Points on a hilly landscape, in no order, each with its height.
From any point a ball rolls to the lowest of the 2 points nearest to it. It stops when none of these is lower. Distance is the straight distance between rows; heights are no part of it.
K121 (h 843): [-7, 10, 4, 8, 0, 26, -1, -11, -4, 23, -8, -11, -3, 2, -2, 2, 1, -7, -5, -11, -2]
K42 (h 822): [0, 4, 13, -4, 4, 13, 6, 5, 0, 19, 3, -3, 12, -3, -8, 0, -5, 5, -5, -7, 12]
K320 (h 398): [-13, 15, -3, -3, -2, 15, -6, -7, 9, -14, -4, -12, 3, -14, 1, -16, 0, 7, 1, -2, -2]
K851 (h 830): [1, 9, 7, 0, -1, 19, 7, -5, -4, 28, -1, -9, 2, 1, -10, 3, -6, 1, 1, -10, 7]
K389 (h 186): [8, -13, -7, 1, -6, -21, 1, 7, 2, -15, 1, 11, 4, 4, -4, 7, 7, 2, -2, -3, -11]
K480 (h 688): [-9, -14, -1, 9, -1, -4, -11, 7, 12, -13, -5, 9, 10, -2, -5, 2, -6, -3, 3, -13, -18]
K217 (h 142): [6, -8, 2, -4, 12, -17, 3, 5, 16, -11, 12, 9, 9, -6, -9, -12, -11, -1, 1, 5, 5]
K414 (h 336): [4, -9, 4, -1, 1, -4, 1, -5, 5, 4, 2, 6, 3, -4, 0, -5, -1, -9, -13, 5, 2]
K752 (h 546): [14, 7, 0, 3, -17, -8, 0, -3, -13, 12, -9, 1, -3, 5, 8, 6, 18, 5, -8, -2, 6]
K65 (h 716): [-12, -17, -1, 14, -5, -1, -14, 4, 13, -19, -13, 5, 8, 11, 2, 7, 6, -8, 4, -13, -39]
K47 (h 361): [17, 5, 3, -9, 2, -15, 16, 6, -6, 5, 12, 6, 10, 2, -12, 8, 7, 2, -5, 1, 7]
K837 (h 166): [20, -8, 6, 1, 9, -27, 9, 18, 4, -13, 17, 14, 19, 6, -7, 9, 3, 2, 5, 3, 1]
K993 (h 644): [-1, -13, -3, 8, -3, -7, -9, 2, 11, -22, 1, 11, 0, -9, 7, -8, -3, -4, -1, 9, -1]
K6 (h 313): [-21, -15, 4, 10, 19, 15, -5, 5, 4, -1, -1, 5, 0, 13, 4, 8, -4, -13, 15, -7, -23]
K976 (h 388): [-3, 17, -2, -2, -5, 10, -4, -2, 1, -10, -3, -13, -1, -15, 8, -15, 3, 11, -3, 10, 14]
K710 (h 786): [-9, -3, 2, -1, 1, 3, 0, -9, 6, 2, -11, 0, 3, -1, -5, 4, 0, -11, -5, -7, -16]
K392 (h 263): [8, 11, -4, 3, -9, 9, -4, -12, -10, 21, -17, -13, -14, 7, 3, 6, 7, 3, 3, -9, -4]
K473 (h 257): [16, 4, -5, 5, 2, -12, 10, 11, -12, -9, 9, 4, 5, 2, 3, 9, 12, 9, 3, 5, 10]
K312 (h 522): [15, 9, 6, 1, -4, -5, 6, 3, -12, 13, -4, 0, 3, 2, 2, 5, 11, 9, 0, -1, 11]
K474 (h 132): [14, -1, 10, 1, 2, -18, 7, 15, 5, -8, 12, 14, 21, 0, -10, 1, -2, 2, -5, -5, 2]
K489 (h 154): [6, 12, 12, -9, 6, -7, 5, 17, 12, -15, 12, 5, 22, -8, -17, -5, -12, 13, 9, -11, 3]
K667 (h 572): [8, 9, -8, 2, -20, -8, -6, -10, -8, 5, -11, -1, -5, -2, 19, -3, 14, 2, -17, 1, 3]
K402 (h 118): [4, -6, -4, -2, 6, -10, 2, 10, -3, -12, 4, 10, 4, -1, -9, 9, -2, 7, 9, -8, -6]
K213 (h 395): [-7, -11, 5, 1, 8, -5, -1, 2, 4, 2, 9, 7, -5, -5, 9, -12, -10, -6, 1, 16, 13]
K803 (h 255): [3, -4, 4, -5, 2, 2, 0, -1, -5, 17, -11, 0, -10, 10, -1, 11, 7, 1, 12, -6, -10]
K936 (h 170): [6, 7, 4, -6, 9, -5, 4, 13, -2, -11, 6, 4, 11, -5, -12, 5, -2, 13, 12, -9, 3]
K785 (h 78): [-16, -4, 9, 10, 10, 19, -5, -3, 4, 0, -12, -9, 0, 0, 5, -2, -2, -9, 10, -2, -11]
K267 (h 316): [-14, -2, -3, -2, 10, 10, 2, -1, 6, -10, 5, -3, -2, -7, -1, -6, -8, -2, 0, 3, -1]
K581 (h 217): [-11, 5, 12, 0, 12, 20, 1, -4, 4, 16, -5, -7, -2, 0, -2, -2, -6, -6, 11, -2, -5]
K960 (h 436): [9, 16, -4, -5, -17, -5, 0, -18, -12, 10, -3, -10, -13, 4, 12, -7, 2, -5, -12, 15, 16]
K469 (h 290): [2, -1, -4, -7, -4, -7, 7, -9, -4, 6, 0, 0, -7, 0, 2, 0, -2, -6, -10, 9, 8]
K734 (h 311): [-7, -5, 5, 5, 9, 14, 3, -3, -2, 20, -5, -5, -12, 10, 0, 6, -4, -5, 13, -5, -8]
K240 (h 366): [-13, 8, -4, -8, 2, 12, 0, -1, 12, -18, 7, -5, 4, -15, -4, -13, -5, 5, -3, 1, 8]
K686 (h 348): [-1, 15, -5, -5, -5, 13, -1, -5, -8, -3, 0, -15, -14, -8, 9, -9, 0, 11, 6, 12, 20]
K493 (h 221): [-13, -10, 9, 5, 16, 9, -3, 2, 11, 1, -2, 4, 0, 2, 1, 0, -10, -9, 15, -2, -17]
K518 (h 220): [12, -12, -1, 0, 3, -25, 11, 12, -3, -6, 21, 17, 7, 10, -1, 9, 9, -4, -5, 8, 2]
K825 (h 517): [-14, -14, -10, 8, 8, 13, -5, -3, -7, -2, -2, -2, -17, 9, 10, 4, -1, -8, 7, 9, -9]
K966 (h 400): [7, 17, -3, -8, -13, 5, 5, -19, -5, 11, -2, -17, -14, -4, 1, -12, 1, 3, -7, 8, 16]
K678 (h 430): [12, 27, 0, -7, -15, 11, 0, -14, -4, 18, 3, -24, -6, -3, 2, -11, -1, 13, -6, 13, 25]
K786 (h 246): [-5, -1, -10, -10, 7, -6, 7, -2, 3, -12, 9, -1, -6, -9, -5, -5, -10, -3, -1, 10, 9]
K227 (h 596): [-2, 9, -8, 0, -11, -5, -8, -11, -5, -8, -8, -1, -4, -6, 15, -13, 6, -1, -12, 6, 6]
K2 (h 216): [5, -8, -8, -4, -9, -11, 2, -7, -11, 6, 4, 5, -15, 10, 9, 5, 1, -9, -8, 17, 14]
K696 (h 97): [-1, 1, -1, 4, -4, 8, -4, -8, -7, 16, -21, -6, -13, 13, 4, 8, 14, -4, 9, -7, -16]
K325 (h 209): [13, 12, -2, -1, 4, -10, 4, 12, -13, -15, 2, 5, 11, -6, -4, 5, 10, 15, 9, -6, 5]
K67 (h 458): [18, 17, 5, -1, -5, 10, 5, -4, -8, 17, 4, -19, -8, 1, -1, -5, -1, 13, 5, 11, 24]
K640 (h 669): [-10, -19, -8, 12, 6, -2, -12, 5, 15, -20, 4, 6, 0, -3, 5, -2, -9, -3, 2, -2, -14]
K964 (h 495): [13, 7, 4, 0, -2, 4, 4, -1, -10, 17, -5, -9, -11, 1, 1, 3, 4, 9, 5, 4, 10]
K730 (h 455): [-12, -13, -3, 6, 2, 4, -7, -1, -2, -2, 2, 4, -13, 0, 11, -2, -6, -9, 2, 13, 6]
K345 (h 88): [-1, -14, -12, 3, -16, -6, -4, -1, -10, 0, -3, 8, -13, 9, 15, 6, 7, -10, -11, 9, 0]
K644 (h 426): [-21, -18, -6, 5, 9, 12, -7, 3, -3, -3, -2, -1, -12, 14, 8, 9, 4, -14, 7, 1, -23]
K631 (h 100): [8, -9, 10, -1, 9, -18, -1, 12, 18, -9, 15, 13, 20, -7, -13, -5, -13, 1, -1, -8, -1]
K603 (h 424): [20, 17, -9, -2, -20, -10, 0, -19, -20, 20, -5, -13, -18, 14, 15, -1, 9, 1, -10, 15, 16]
K777 (h 738): [-17, -7, -6, 10, 4, 10, -8, 0, 7, -14, -12, 1, 4, 7, 0, 5, 1, -13, 1, -13, -34]
K182 (h 701): [-10, -15, 2, 8, -8, 0, -15, 11, 13, -9, -11, 9, 12, 8, -2, 7, -5, -5, 5, -20, -31]
K877 (h 801): [-4, 7, 4, -2, 1, 9, -1, -2, 3, 9, -8, -3, 6, -8, -6, 1, 0, 3, -2, -14, -6]
K619 (h 172): [-1, -5, -4, -6, 8, 3, 4, 2, -9, 2, 5, -2, -8, -2, -3, 6, -2, 7, 7, 0, 8]
K221 (h 356): [13, 14, -8, 0, -15, 1, -5, -16, -16, 20, -11, -16, -15, 6, 10, 2, 12, 9, -7, 2, 7]
K433 (h 212): [-1, -21, -12, 2, -11, -16, -3, 8, -1, -9, 2, 10, -8, 9, 8, 10, 10, -4, -6, 5, -8]
K950 (h 389): [9, 0, 5, -11, 5, -11, 12, 5, -5, 11, 2, 4, 2, 7, -13, 15, 3, 3, 5, -8, -1]
K419 (h 810): [-7, 3, 12, -1, 4, 6, 0, 5, 6, -2, -1, 5, 17, -7, -9, -3, -9, 2, 0, -13, -2]
K635 (h 332): [6, 8, -4, -11, 0, -9, 13, -4, -2, 5, 8, 0, 3, -5, -10, 1, 0, 1, -11, 7, 10]
K704 (h 130): [1, 3, 10, -6, 10, -9, -3, 17, 19, -15, 13, 11, 26, -7, -17, -4, -24, 6, 5, -14, -5]
K974 (h 816): [-2, 7, 12, -2, 1, 6, 3, 11, 6, 2, 8, 3, 17, -14, -9, -3, -5, 7, -6, -6, 13]
K376 (h 190): [3, 3, 2, -15, 8, -7, 11, 4, 12, -12, 15, 3, 5, -10, -10, -12, -8, 1, -3, 10, 13]
K764 (h 273): [-9, 0, -8, 0, 8, 15, -1, -6, -8, -3, 3, -9, -15, -3, 3, -4, -3, 5, 6, 6, 15]
K800 (h 763): [-13, -12, -5, 6, -4, 5, -5, -7, 11, -1, -13, 1, -3, 8, 3, 5, 7, -17, -5, -7, -29]
K829 (h 621): [-7, -4, -3, 7, -8, -1, -9, -5, 4, -14, -5, 3, 3, -10, 8, -11, -1, -1, -11, 5, 1]

For each start below, name the point where the ball stops.
K320 | K631
K710 | K966
K227 | K966

Call two points neighbours if one is among the 2 nearest of the other. Go from one point of each pair to the other, from neighbour to neighbour, staying as low as possible. Name the highest point that can't be avoided.
K696 and K966 | K960
K345 and K631 | K433
K402 and K631 | K936
K785 and K696 | K734
